A landscape with many peaks, sampled at points; each row gives a point and its height.
A climber steps from a point to the highest of its 2 nearest points, and stops where none of them is higher. Distance is the straight distance between rows; heights are no part of it.
(379) height 283: [ 13   0  25   3   2   5 -25 -16  15  -5  39  -7 -56  -2  24  25  11   1
 -21 -24   2  52  31  53  14   1  21  -3   8  41  12   0 -12   9 -12  15
  -8  27 -11  13  -3   2   2  31 -21  19 -15   1]
(739) height 503: [ 34  10 -27 -21   8  -3  26 -35  -9   9  -7   0   4 -12  -6  -4  13   5
  16  25  18  -1  -6   6  -9   0  21  -2  16  -8  32   7  16   8   3  16
  20  -9  -9 -20   3   9  19 -22  -4  -4  17  10]
(920) height 160: [ -4   7   8 -25  18 -10   6 -14 -16   9   0   4  -6 -26  35 -27  14 -18
  20  26  18  -7  40 -10 -10 -15  27  -9  -4  -9 -10  -5  19   6 -18  19
  23  -3   3   9  39 -23   1 -31 -11 -28   7   2]
(311) height 579: [ 30  -6   7 -44  25   4 -19  -4   4  23  16  17  26 -16  32 -18  -3 -16
 -16  17   6   3  -5  15  -7  -7  -4   4  39 -56  31  -1  19   0 -10  18
  -5 -14  12  -3  -2  -9  -2  -7  31 -20 -22 -13]
(356) height 436: [-12 -20  13  -1 -11  22   3  -5   0  -7  24 -34 -45  17  18  35  -2   7
   5 -28  -5   5  41  21   7  12  34  12 -22  49 -30   3  -7  18  -7 -12
   3  23 -12  10   7  -1  18  22 -39  -7  -5  -2]
(387) height 435: [ 12   5 -33  17 -18   7   7  -5  12 -18  -5   7   0  14 -19  12   9  35
  -2   5  -4   7 -26  19   9   4 -17   4  -2  18  15   5  -3  -7   2  -6
  -6  -2 -21 -13 -39  24  12  14  -1   6  10   0]
(979) height 352: [ -3  37 -12  -8  42 -14  50 -27 -12 -13 -39 -14   5 -30 -12 -12  26 -10
  10  25  10 -25  29  -6 -27 -13  11 -19 -21   7 -22 -34 -14  15   4  -4
  67   8  17   5  11 -33 -16   5   3   6   3  35]
(938) height 618: [ 12 -17  -9  -6  -8  10  -1  -4  15  -3  -3  19  12   4 -21  22 -25  27
  -8   8   7   3 -31  20  -3  18 -19   1  28 -11  21  15  22   0   2   5
 -15  -7 -13 -13 -37  25  26   2   3   9   1   4]
(574) height 517: [-25 -30  16  16 -14  19   4   5  -8  -9  13 -40 -15   5   1  45  -2   8
   3 -30  -4 -15  37  -2   2  21  31   8 -25  56 -44   4 -13  20 -17 -22
   7  14 -11   8   9   1  13  14 -41 -11   4 -14]
(598) height 554: [ 10  18 -26  19  -6   0  15  -8  -7 -14 -27 -24 -13  16 -11 -11  12  15
  -7   1 -32   2   8  -4  19 -13   0  16 -24  37   1 -18 -14  -8   2  -1
  20  20 -18 -14  -2   1  -5  10 -19  -6   2  -4]
(716) height 673: [ -4 -27   6   3 -17   5  -7   2  17  -4   1  26  16   7 -23  17 -33  26
   3  -1   9   0 -30   3  -2  24 -20   8  25 -23   5  19   5 -10   5  -5
 -21  -3 -12  -3 -26  19  25  -1   6  21  -8  -1]
(343) height 608: [ 42  15   3 -45  31  16 -14 -20  -9  23  25  14  17 -11  46 -19  11 -12
 -13   9   4  25   7  30   2 -10   2  -6  38 -39  36  -7  17   2 -18  19
   2 -15  16  -3   4  -9 -14  -4  20 -18 -12 -18]
(748) height 659: [-29 -42  27   3 -27  26 -16   3  -7  -2  21 -17  -3  -1   9  29  -7   6
  13 -28 -13  -7  14 -13 -16  42  13  11 -18  31 -45  17  -7  16 -29 -18
  -5   5   6  15  10  10   1   0 -14   3   3 -22]
(416) height 536: [ 13 -12 -20  -4  -8  11  11 -18   5  -3  -3   7   1  11 -14  20   1  16
  12   8  19  -8 -27   4  -9   9  -2   1   9   0   9  15   6   1  -7   2
   3  -9  -6  -9 -13  17  23 -12  -1  13  11   5]
(15) height 500: [ 29  12 -36   4 -10   8   0 -12   5 -16  -9   8   9  10 -18  11  -2  31
 -11  19  -8  16 -29  37  19   7 -25  -1   6  16  38  -5  19   8   3   5
  -5 -10 -27 -23 -41  24  10   9   3  -7  11  -6]
(401) height 471: [-29  -4  16  13 -12 -10 -32  34   5   4   4  20   0  11  -5 -35  -9 -11
  -7 -14 -10  -6 -13 -30   7 -20 -23   4 -11 -11 -23  -8  -9 -17   5   4
 -32  -5  19  19   7  -2 -16  -8  23   3  -8  -3]
(945) height 511: [-11  -5  15  17  -8  -7 -30  21  13   0  -6   7 -14  15  -7 -23 -10   0
 -19 -14 -25   8 -20 -14  18 -18 -31  10  -8  -3  -1 -20  -9 -15  -3   2
 -25   8   6   1   5  -5 -18  -3  17  -4  -3  -4]
(172) height 529: [ 21   0  -8 -18  13   9 -17 -13  10  10  -8  18  19   0   7 -15  -4   4
 -11  17   5  -3 -31   4  -3   2 -13   2  27 -26  38   4  16  -2 -12  12
  -8  -7   4 -11 -12  10  11  -9  15 -10  -5  -8]
(1051) height 298: [-43 -21  30  -2 -26  13   2 -12 -31  22  12  -4  14 -14  -5  26   6 -28
  42  -8  19 -21   4 -24 -49  48  19 -18  -2  -7 -49  44  -5  15  -8 -13
  -9  -7  17   7  20  11  -6 -19  -4 -10  15 -12]
(1048) height 356: [ 25   8 -19 -15   4   6  19 -12 -17 -12 -12 -23 -15   6  11  10  14   4
   3   7 -10  -5  18  16   0  -8  25   9 -11  35  -2  -7   6   4  -4  -5
  38  19 -21   1  -1  -4  15  -7 -37  -8   5   2]
(883) height 568: [ 32  50 -36  12  15 -12  45 -20 -15 -13 -34 -23  21  -8 -16  -4  22  12
  10  28   2  -8   8 -10  -6  -6   3 -12 -16   7  12 -17 -21 -10  33 -19
  42   4  -4  -9 -14  -6  -8  12  -8  13  17  16]
(952) height 558: [-35  -9  19   1   5 -18 -15  19   2  12  18  26  26 -15   3 -41  -3 -25
   6  14  20 -21  -8 -38 -20 -15 -15 -12   9 -41  -7   3   1 -13  -2  14
 -30 -26  17  15  17  -2  -3 -20  31   4 -21   3]
(692) height 139: [ -4  -4 -14  27 -12   0  15  12   9 -20 -18 -46 -18  13 -20  14  17   9
 -21 -18 -19 -10  16  -9  11 -13  16  22 -37  53 -24 -17 -21  -6   7 -24
  20  24 -27 -11 -13  -2  -4  31 -43   1   3  -2]
(787) height 319: [-33 -23  16   3 -19  11  11  -4 -25  17  11 -11  21 -13 -15  43   8 -19
  39 -19  14 -16  14 -27 -41  40  31 -16 -11   5 -41  38 -11  21  -9 -27
   6  -2   5   4  21  12   3  -8 -16 -11  16 -11]
(423) height 453: [ 16  46 -28   3  30 -14  59 -22 -15 -16 -37 -15  16 -24 -12  -7  29   4
   8  30   6 -18  22  -8 -19  -7   4 -15 -19  11  -1 -23 -17   2  23 -11
  55   4   7  -2   1 -23 -15   5   1  11  17  26]
(753) height 527: [  3  12 -34  29 -21   7  14   8   9 -16 -11  -6  -5  22 -18  13  17  38
 -11  -9 -16   5 -19   5  15  -7 -21   4 -21  28  -2  -5 -11 -11   1 -14
  -1   2 -19 -21 -34   9  -1   7 -11  18  14 -10]
(500) height 468: [ 37  48 -52   9   7 -12  52 -18 -13  -6 -25 -13  18  -1 -25   5  17  18
  18  31   6  -1  -2  -7  11  -4  -2 -16  -4   6  19  -3 -12 -12  45 -16
  28  -9  -3 -17 -20   0  -6  18   3  16  25  17]
(868) height 347: [-18 -16  10   0 -16   3  19  -8 -15  11   0 -21  13 -18 -14  43  16 -23
  39 -15  19 -21  19 -21 -33  33  43 -16 -12   4 -33  30  -9  23  -3 -25
  33   8  -7   5  18   5  11 -10 -26 -12  23   4]
(760) height 419: [-17  20   6  37  33 -27   2   5  -2 -11   4  36  26   3  19 -51 -10 -14
 -21   9 -11   1  -4 -15  10 -22 -41 -21   5 -50  17 -16  -1  -8  -1  11
 -17 -29  10  -8  14 -27 -36 -10  58 -19 -17   6]
(368) height 276: [-31 -26  30 -23 -11  10  -7 -12 -14  14  24   6   7 -26   4  18  -4 -23
  42  -4  22 -16  -2 -17 -35  41  18  -4  11 -24 -31  38   5  17 -12   7
  -9 -16  20  15  23   6   2 -30   0  -9   6 -10]
(622) height 750: [-27 -33  19   0 -18   5 -12   8   8   4   6  30  20  -5 -22  30 -28   5
  12 -12   6  -6 -18 -18 -10  28 -14   8  20 -19 -20  22  -1  -3  -1 -13
 -25  -2   2   5 -16  18  17  -9  -2  25  -3 -11]
(194) height 594: [-38 -32  32  -9 -12   0 -48  25  11   8  20  20  29 -14   6  -8 -30 -13
   0  -5   1 -14 -17 -29   4   2 -19   7  21 -49 -18  13  12 -12   1  -2
 -46  -2  12  13   6   7   4 -26  13  -1 -21 -12]
(76) height 369: [  5  -7  17   4  -4  25 -11  -8   2 -11  33 -18 -54   3  22  38   1  17
  -6 -28   2  23  40  31  13  10  23   6  -8  50  -7   4 -11  21 -15   3
   4   9 -17  13  -4  -5  16  23 -38  17  -9   0]
(366) height 417: [ 27  43 -41  -1   4 -12  40 -29 -16  -2 -16   0  19   5 -24  -6   9  16
  19  30   3   0 -10  -6  12  -5  -7 -11  10   3  38   2   0  -5  33  -3
  16 -13 -11 -26 -16  19   1  11   2   7  28   8]
(247) height 184: [-14   6  -8  18 -15   1 -15  34  19  -7 -13  29   7  26  -9  -4  -9  18
 -17 -18 -22  12 -27  10  23 -13 -45   0 -10   1   4 -10   6 -25  23  -8
 -20  -7   4  -6 -27   3  -7  14  16  16  15  -8]
(742) height 460: [ 34   3 -14 -13  -5  16 -13  -3  14 -13  -8   9   6   6   2   2  -9  27
 -18  17 -14  16 -22  38  13   6 -24   0  15   2  39  -6  24   9  -4   7
  -9  -2 -14 -15 -32  16   2  10  13 -14  -6 -14]
(763) height 705: [ 10  30 -33  32 -16   0  19  -5  -3 -16 -25 -17 -13  17 -16   3  15  26
 -14  -6 -36  18 -10   4  31 -11 -14  10 -26  37  10 -14 -12  -6   4  -7
  10  10 -23 -17 -17   7 -12  17  -5   2   9 -12]
(318) height 494: [ 14   3  -8  -9   2   7 -20  -5   8  -2 -11  11  18   4  -8  -7 -10  12
 -20  13 -14  11 -29  19   7  -4 -27   3  14 -16  34 -11  19   0   2   7
 -13  -2  -9 -17 -27  18   5   2  13 -13  -6  -9]
(319) height 389: [ -6  -6  -5   5  -2  -7  34  -7  -9   7  -9 -29  16 -21 -32  51  13 -13
  30 -14  27 -18  16 -16 -35  22  50 -19 -15   5 -24  26  -3  21  10 -23
  43   1  -8   5  12   6  14 -11 -37   0  23  18]
(901) height 530: [ 35   4 -15 -28   9   9   7 -30  -2   9  -1  12   0  -7  -2   1   0   5
  12  22  28  -5 -16   8  -9   3  21  -8  26 -19  29  17  22   7  -9  18
   7 -16   2 -19   1   9  19 -18   5  -2   9   3]
(720) height 282: [-12  30   7 -18  34 -22  49 -30 -16  -7 -31  -2   5 -38   0 -22  24 -15
  11  34   9 -21  35   2 -25 -15   8 -20 -23   1 -20 -22  -1  17  -7   9
  63   5  11   5  22 -38 -19 -10   0  -3  10  36]
(782) height 205: [ -7   1  -1 -14  15  -7  -5 -14  -1   7  -5  14  11 -11   3 -37  11 -15
   2  23  24 -11 -13 -21  -8 -11  -1  -5   7 -27   8  -7   3  -5 -14  19
  -9 -14  15  -1  21  -2   6 -21  20  -7  -7  -3]
(443) height 702: [-32 -37  21  -2 -24  20 -13   6  -7   4  19  -6  12  -4  -5  25  -5   0
  19 -21   5  -7  -1 -21 -22  39   4   7  -7  11 -37  25  -6   6 -25 -14
  -9   1   5  15   6  19   3  -7  -6   5   2 -13]
(932) height 235: [ 15  -2  16 -18  10  17 -27   5   6   9   9  -6 -12   1  19 -16  -4  -7
 -17  -4  -9  24  -5  11   9  -7   0  17   2  -6  14 -15  13   0 -23  15
 -15   4  10  -3  14   2  -3   3  13 -17 -18  -9]
(536) height 322: [ 17 -17  26   3 -12  17 -19   8  21 -10  32 -21 -53   7  26  18  -1  18
 -15 -24  -5  33  24  44  17  12   6  17  -6  38   7   0 -10  14 -12   5
  -7  21  -2   7  -6   6  10  23 -17  21 -12   1]
(914) height 467: [ 33  22 -38  -8   0  -6  27 -36 -11   2  -9  -2   8  -2 -17   2   9  11
   8  33  16  -3 -19   6   1   1   4 -12  21  -1  41   3  12  -1  13  10
   7 -14 -12 -29 -17  23  13  -5   7  -5  21   7]
(929) height 202: [  0  11   2  -8  18  -3   1 -10 -13   2  -4  -9 -21   3  21 -36   8 -19
   1  16  -8   6  20 -10   5 -19  16  10  -8   0   0 -14  -3   2 -24  13
  14   8   7   6  38  -9   0  -6  -1 -19  -6  -4]
(741) height 689: [-33 -36  28  -2 -22   7 -25  11  -1   4  13  10  17  -9 -10  17 -23  -4
  17 -18   2  -6 -14 -20 -17  41  -9   6   8 -11 -36  19  -1  -1 -13 -13
 -25  -2  14  14  -1  21   4 -19   0  17  -8 -18]
(644) height 244: [-24 -28  32 -29   4   3 -19  -3  -7  21  25  10  22 -31  14 -10 -21 -26
  21  10  27 -18 -11 -12 -26  21  11   1  30 -51 -11  30  17  12  -8  10
 -24 -24  26  11  23   6   7 -38  15 -11 -12  -6]
(990) height 293: [  7 -28  43  -1 -18   0 -39  16  34  -9  36 -15 -42  -5  28  13 -17  17
 -17 -30 -14  34  21  36  18  14  -4  23   5  19  11  -3 -10  18   1  -1
 -14  23  -2   8   4  16   5  29  -7  21 -11   0]
(1058) height 295: [ 41  24 -14 -10   3  14  25 -15 -19 -18 -13 -28 -32  12  16  15   6   8
  -6   0 -20  13  32  35  16 -10  27   8 -13  49   4 -19   5  17   1   2
  32  26 -29  -5  -8  -6   6  20 -45  -2  -2  -2]
(224) height 414: [-13  11   6  17  28 -21 -15  10   7   5   0  34  34   6  10 -43 -21 -13
 -33  10 -22   0 -20 -12  11 -21 -37 -12  19 -52  28 -17  -1  -9   7  11
 -21 -21   4  -5  -2 -21 -19   0  49 -21  -9  -7]
(453) height 186: [-23  17  -4   7   6 -16  17  -4  -3   3   4  20   9  -7   0 -31  17 -12
  10  22  22 -16   1 -36  -9 -13  -4  -9  -9 -20  -4   0  -7 -12  -2  10
  -9 -16  10   2  24  -6  -7 -18  20   0  -4   5]
(53) height 225: [ -2  23   6 -36  36 -16  30 -26 -17   4 -24  -1   2 -38  20 -28  15 -22
  23  32  17 -13  41   9 -15 -17  21 -12 -10  -2 -14 -19  15   8  -9  16
  54   9  -4  13  27 -34  -7 -21 -13 -13  12  19]
(721) height 459: [-22   8   9  19  32 -29   2  16  -2   2   9  45  33  -6  20 -47 -15 -18
 -11  22  13 -13  -6 -26  -8 -24 -29 -25  10 -52  23  -6   1  -8   2  15
 -31 -34  19  -3  14 -26 -21 -11  54  -3 -22   7]
(461) height 381: [-33   3  18  39 -12 -36 -25  49   5  -1   3  12 -29  32  -7 -38 -13 -19
 -10 -19 -31   3  -6 -15  22 -23 -22   1 -18   9 -11 -18 -32 -22   2   0
 -27   2  22  22  32 -19 -34   4  31 -10 -12  10]
(602) height 509: [ -7  -7   8  -2   0  -9 -31  23  12   9  -7  27  31   4  -1 -16 -21   5
 -25   3 -17   1 -27  -3   8 -20 -36   0  25 -45  20  -5  21 -22  15   7
 -25  -1  -3  -4 -18  -1  -4   4  24  -9  -9 -15]
(359) height 168: [-12  11 -20   6   2  -9  24   9   1  -4   3  16  10   7  -3 -11  16  -2
  15  17  12 -11   3 -39 -10 -11  -6 -11 -13 -15 -13  -2 -14 -19   9  -5
  -8 -12  13   3  20  -7  -6 -12  14  18   3  11]
(696) height 595: [-36 -38  23  29 -25  23  -1  13  -5  -9  16 -29   1   1  -7  44  -1   9
   5 -38  -1  -4  23 -16 -13  33  13   7 -27  47 -44  14 -18  16 -26 -30
  -6   6  -3  11   0   9   4  13 -29   3   4 -15]
(20) height 508: [-29  -1  11  -4  14 -23   5  24  11   7   8  39  29 -10   1 -36  -9 -22
   9  20  23 -18 -10 -31 -14 -20 -26 -18  12 -54   8   4   5 -16  17  17
 -44 -35  24  12  12 -15 -10 -12  40   7 -15   0]
(106) height 140: [ -4   6 -18   7 -10   4   5  26  15 -11 -11  33  13  30 -21  12  -6  24
   0  -7 -13   4 -28   8  11  -8 -38  -7  -1 -10   4   6   5 -20  34 -11
 -24 -14   4  -4 -33   4   4  18  13  17  14   5]
(783) height 219: [ -5 -16  15 -28  15  10 -17   0   2  16   9   8   8 -17  17 -34   0 -22
   4  14  21  -8  -7 -14 -12  -2   2   4  17 -28   2   4  13  -1 -22  11
 -17 -14  20   4  18  -2   6 -27  16 -11 -11  -8]
(942) height 599: [ 48  17  -7 -37  20  16  -7 -32  -9   9  12  12  -3  -8  38   5   6  -2
   5  13  24  15   4  23  -1  -2  20 -17  25 -19  39   7  20   7 -15  28
  11  -4  -4  -4   2 -13   8 -16   0  -4   2  -2]
(409) height 434: [-34 -11  13  18 -12  -9 -24  15  -2   6   8  -4 -18  13  -6 -35   1 -14
  -3 -13  -9   1   0 -30   4 -11 -12  14 -15   7 -24 -12 -14 -17 -17   8
 -28   1  16  24  26  -2 -18  -5  13 -14 -12   2]
(389) height 553: [ 20  -2   2 -26  21   5 -19 -15   1  19  -1  10  27  -7  15 -28  -7  -5
 -20  23   2   1 -21  14   2  -3 -10   5  30 -41  37 -11  19   1 -13  12
 -11 -15   9 -14  -6  -1   2  -8  27 -22 -20 -12]
(161) height 253: [ 13 -21  19  -7 -13  15 -28  13  22  -8  12  -6 -28   4  13  -3 -13  17
 -16 -14 -21  21  -4  21  10   7  -9  22  -7  15   0 -10   3   9 -13   0
 -17  16   1  -7  -4  11   3   9  -5   2  -7  -6]
(299) height 340: [ 20   1 -14  12   2  -7  37  -5  -5   1 -18 -36  15 -20 -40  55  11  -9
  14  -4  30 -21  10  -7 -26  14  47 -17  -9  12 -20  18 -15  13  20 -23
  46   1 -12   1   0   5  15   8 -35  12  29  23]
(87) height 245: [ 43  16  -9   1  -5  21  18 -20  -5 -18  13 -18 -46   9  19  16  10  14
 -18 -10 -16  37  26  50  23  -8  23   1 -11  48  20 -11   4  19  -2  11
  10  27 -27  -6  -6   2   7  24 -32   8  -6  -1]
(664) height 222: [ 11   0   3 -11   8   9 -15  -6  -7   6  -1 -15 -24   9  17 -28   6 -11
  -4   2  -7  20   1   3  10 -12   7  17  -4  -1   8 -13   4   3 -26  15
   1   8   7   0  23  -2 -11   0   2 -24 -10  -9]
(208) height 292: [ 14  -1 -26  12   7   1  25  -2  -5 -11 -25 -41   9 -16 -28  41  22   3
   6  -1  16 -29   5   2 -20   5  38 -14 -20  26 -19   9  -8  12   9 -34
  49  12 -21   5 -17  -3  21   9 -43  17  19  22]
(174) height 188: [ -2  20  15 -37  31 -12  21 -26 -19  17  -7   8  -6 -36  34 -30   8 -23
  23  33  22  -7  59   9 -10 -17  26 -14  -6 -12  -8  -7  19  13 -14  29
  35   7  -3  14  35 -37  -7 -35  -6 -25  16   9]
(780) height 232: [ -8 -23  32 -38  15   4 -32   6  -2  20  24   8  18 -28  26 -20 -17 -26
   6  13  26 -17 -13 -12 -13   4   4   8  31 -50   5  19  17   5 -13   9
 -18 -15  23  13  13  -5   6 -25  12  -8 -20 -12]
(93) height 497: [  8  -4 -24  -7  -3   3  28 -19   3   8   2  -4   2  -2 -23  23  12   7
  23   5  23 -15  -9 -10 -12   6  25   0   9  -6  -1  21  -2  -1  -3  -2
  16  -9  -2 -11   2  15  18 -15 -10  13   9  11]
(285) height 247: [ 28  11   6   8  -7   1  -6 -18   7 -11  22 -12 -54   9  28  21  18   4
 -26 -24  -8  46  33  58  24  -3  20   3   0  45  22  -7  -6  14  -2  20
  -7  31 -19   2  -5  -3   1  34 -28  18 -12   0]
(307) height 6: [-27  15 -13  33  -8 -13  10  30 -10  -7 -12 -30  -3  22 -10  -6  13  -9
  -1 -17 -12 -18  27 -44   7 -18  15   6 -47  30 -31 -26 -27 -13  14 -25
  19  14   2   6  14 -19 -11  25 -21   3  -3   9]
(344) height 180: [  6   8 -25  22  -6   4  25  -1  -6 -22 -25 -46 -17   6 -17  13  12  15
 -15 -12 -17  -9  13  10   8 -12  22  13 -31  52 -17 -12 -17   4   2 -28
  30  37 -29 -10 -24  -3   6  25 -42   6   7   1]
(553) height 237: [-18   7   5  24 -12 -16 -23  43  22  -6 -17  33  -4  24  -4 -13 -23  16
 -27 -23 -44  18 -28  13  39 -11 -53   7  -1   0   8 -18   3 -10  34   1
 -21  -2   6  -9 -14  -7 -28   9  30   1  14 -14]
(40) height 339: [-24  14   0  50  -5 -32  -3  34   3   0  -6  12 -31  43  -6 -26  -8  -4
 -16 -30 -42   9  -6 -10  34 -13 -34  -3 -22  13  -4 -24 -31 -17  14  -7
 -16  -7  20   8  25 -28 -39   6  36  -8  -9   8]
(770) height 611: [-30 -27  31  -7   2  -3 -39  22   7  11  10  16  25 -18  10 -35 -17 -25
  -2   7   9 -20 -18 -28 -12  -9 -12   3  17 -42 -14  10  13 -13  -6  12
 -39  -9  16  22  13  -1   0 -25  22  -4 -25  -9]
(243) height 635: [-45 -29  30  -7 -11  -2 -31  17   4   8  18  21  25 -11  -5   2 -27 -21
  18 -13   8 -20 -16 -35 -14  23 -11   7  18 -33 -28  24   1 -13   8  -5
 -39   0  13  19   7  14  -2 -27   8  14 -11 -13]
(392) height 108: [  7   3 -30   4 -11   4  23  16   9  -4  -8  31  16  31 -23  25 -17  23
  10  -4   7   0 -31   0   7   1 -32  -4   8 -10   7  17   7 -23  39 -17
 -24 -29   5  -4 -32  13  10  21  11  23  17  15]
(413) height 289: [-18  17   0  38  -4 -26 -12  29  16  -5 -13  12 -23  34  -1 -18  -7   0
 -24 -25 -45  20 -26   5  41  -9 -38   4 -12  12   3 -23 -16 -15  22   2
 -23  -3   9  -2   6 -10 -37   8  32  -2   9  -3]
(175) height 269: [ 27 -23  22   1 -23   9 -35  17  33 -16  11 -12 -27   2  14   2 -18  24
 -28 -17 -17  40   6  40  20   9 -16  26   6  17  15  -8   1  14   3   3
 -14  14  -7 -10  -6  11   5  13   3  14 -13  -4]
(190) height 407: [ 10  -1 -17  -4   0   7  18  -8 -10  -4 -12 -22  -5  -5  -2  20  15   2
  10  -1   0 -18  24  -2  -7   2  32   5 -10  25 -19   5   2   7 -10 -12
  44  14 -15  -1  -2   2  20  -1 -42   5  10   7]
(683) height 454: [-18  10   3  10  14 -14 -22  27   5  13  -5  36  35   8   8 -27 -23 -11
 -24   5 -24   7 -24  -9  15 -25 -48  -8  22 -49  25 -10   8 -26  27   3
 -27 -20   9   2 -10 -19 -13   4  45 -10  -6  -9]
(158) height 51: [-19  17  -9  37   1 -13  18  24  -7 -15 -31 -43 -14  23 -25  -1  18  -9
 -18 -13 -22 -17  27 -21  10 -23  17   7 -43  45 -32 -34 -38 -10  24 -26
  24  25  -6   7   1 -15 -18  35 -32  -2  -6   7]
(1009) height 641: [ 43  12   0 -33  24  19 -18 -18  -7  13  16   6  -5   0  38 -14   8 -11
  -7   2  11  23   7  22   9  -8  15  -9  20 -25  26  -4  22   0 -25  23
   5  -2   6  -1   6  -8  -5  -6   7 -16 -10  -7]
(826) height 557: [ -4  -9  10   9 -10  -7 -39  25  21   4 -13  24   8  10  -4 -17 -20   6
 -27  -9 -23  11 -21  -4  22 -15 -36  14   8 -24   9 -15   3 -18   8   8
 -23   8  -3  -6 -21   0 -11  -3  15  -7  -3 -15]
(199) height 236: [ 16  11 -26  18   2   1  28   6  -7 -19 -34 -44   1  -5 -21  24  23   7
  -7  -1  -4 -24   7   3  -9 -11  26  -4 -28  39 -15  -7 -11   4  13 -28
  44  26 -19  -3 -24  -2  14  26 -42  15  12  11]
(1053) height 259: [-18 -28  36 -35  -9   5 -22  -5 -13  16  18   9  12 -29  13  14 -26 -24
  36  -2  23 -13 -15  -4 -24  40   9  -5  29 -38 -14  35  15  17 -12   3
 -20 -14  21  15  25   8   7 -32   1 -10 -15 -15]
(186) height 563: [ 54  10 -10 -39  16  16  -4 -27  -7  13  10  11  -1   0  16  20  -2   6
   8  15  32  11  -6  34  -3  10  20  -8  40 -17  44  16  30  13  -9  20
   5 -12  -4  -7  -9   3  19  -9   4  -6   7   9]
(785) height 82: [  3   4 -28   4 -15   7  39  11  10   8   0  21  18  17 -21  24 -16   6
  14 -10  22  -3 -21 -16  -4   2 -20 -13  12 -19  -6  19   7 -21  36  -2
 -22 -35  12 -11 -25  13   7   9  13  29  18  16]
(181) height 252: [ 27  10  28  -3   9   3 -33 -20  11   7  40   0 -33  -7  27  19   8   0
 -28 -20   2  47  13  48  17  -2  15   1  20  19  20  -5   3   6 -19  24
   0  23 -10  13 -17   5  -6  28  -9  16 -19  -1]
(304) height 408: [-36  -7  24  29 -15 -28 -30  32   0  10   4  -1 -30  26 -10 -31   3 -17
  -8 -18 -22   1   0 -21  13 -14 -15  16 -20  22 -17 -12 -26 -14  -4   6
 -32   8  24  22  24  -6 -27   2  21 -17 -19   5]
(448) height 456: [  5  -2 -21  -2  -3   1  27 -12  -6   5  -6 -17   1  -4 -17  24  16   0
  23   4  13 -14   9 -13 -12   6  34  -6  -8  10 -13  18  -3   4   0 -12
  34   9 -10  -2   3  10  16 -17 -26   5  12  10]
(291) height 100: [-18  -4  -4  25 -13 -13  10  14   1 -13 -21 -45 -31  29 -20   6  12   4
 -15 -18 -30  -8  24  -6  13 -19  10  27 -41  53 -17 -24 -27  -5   8 -17
  17  36 -12  -6   3  -6 -12  35 -28  -5  -5   4]
(402) height 576: [ 32  -6 -22  -8 -10  12   8 -25   5  -2   5  10   7   3 -20  23 -13  22
   7  19  11   1 -30  24  -1  13  -9   5  20   3  24  15  21   7   0   4
  -3 -12 -20 -20 -31  24  24   0   1   7   2  12]

Call two points neighbours if one is among the 2 nearest of the other. Go from one point of each pair to the other, from neighbour to neighbour, staying as high as possible. Name the lowest point that can't be avoided.
(319) and (379) -> (920)
(770) and (622) -> (194)
(1009) and (883) -> (366)
(883) and (319) -> (344)
(770) and (826) -> (224)
(1009) and (15) -> (742)
(443) and (622) -> (741)
(763) and (1009) -> (387)

For each start below, name the point where the climber stops.
(247) -> (826)
(174) -> (883)
(1048) -> (622)
(920) -> (883)
(76) -> (443)
(318) -> (1009)
(914) -> (1009)
(782) -> (319)
(158) -> (319)
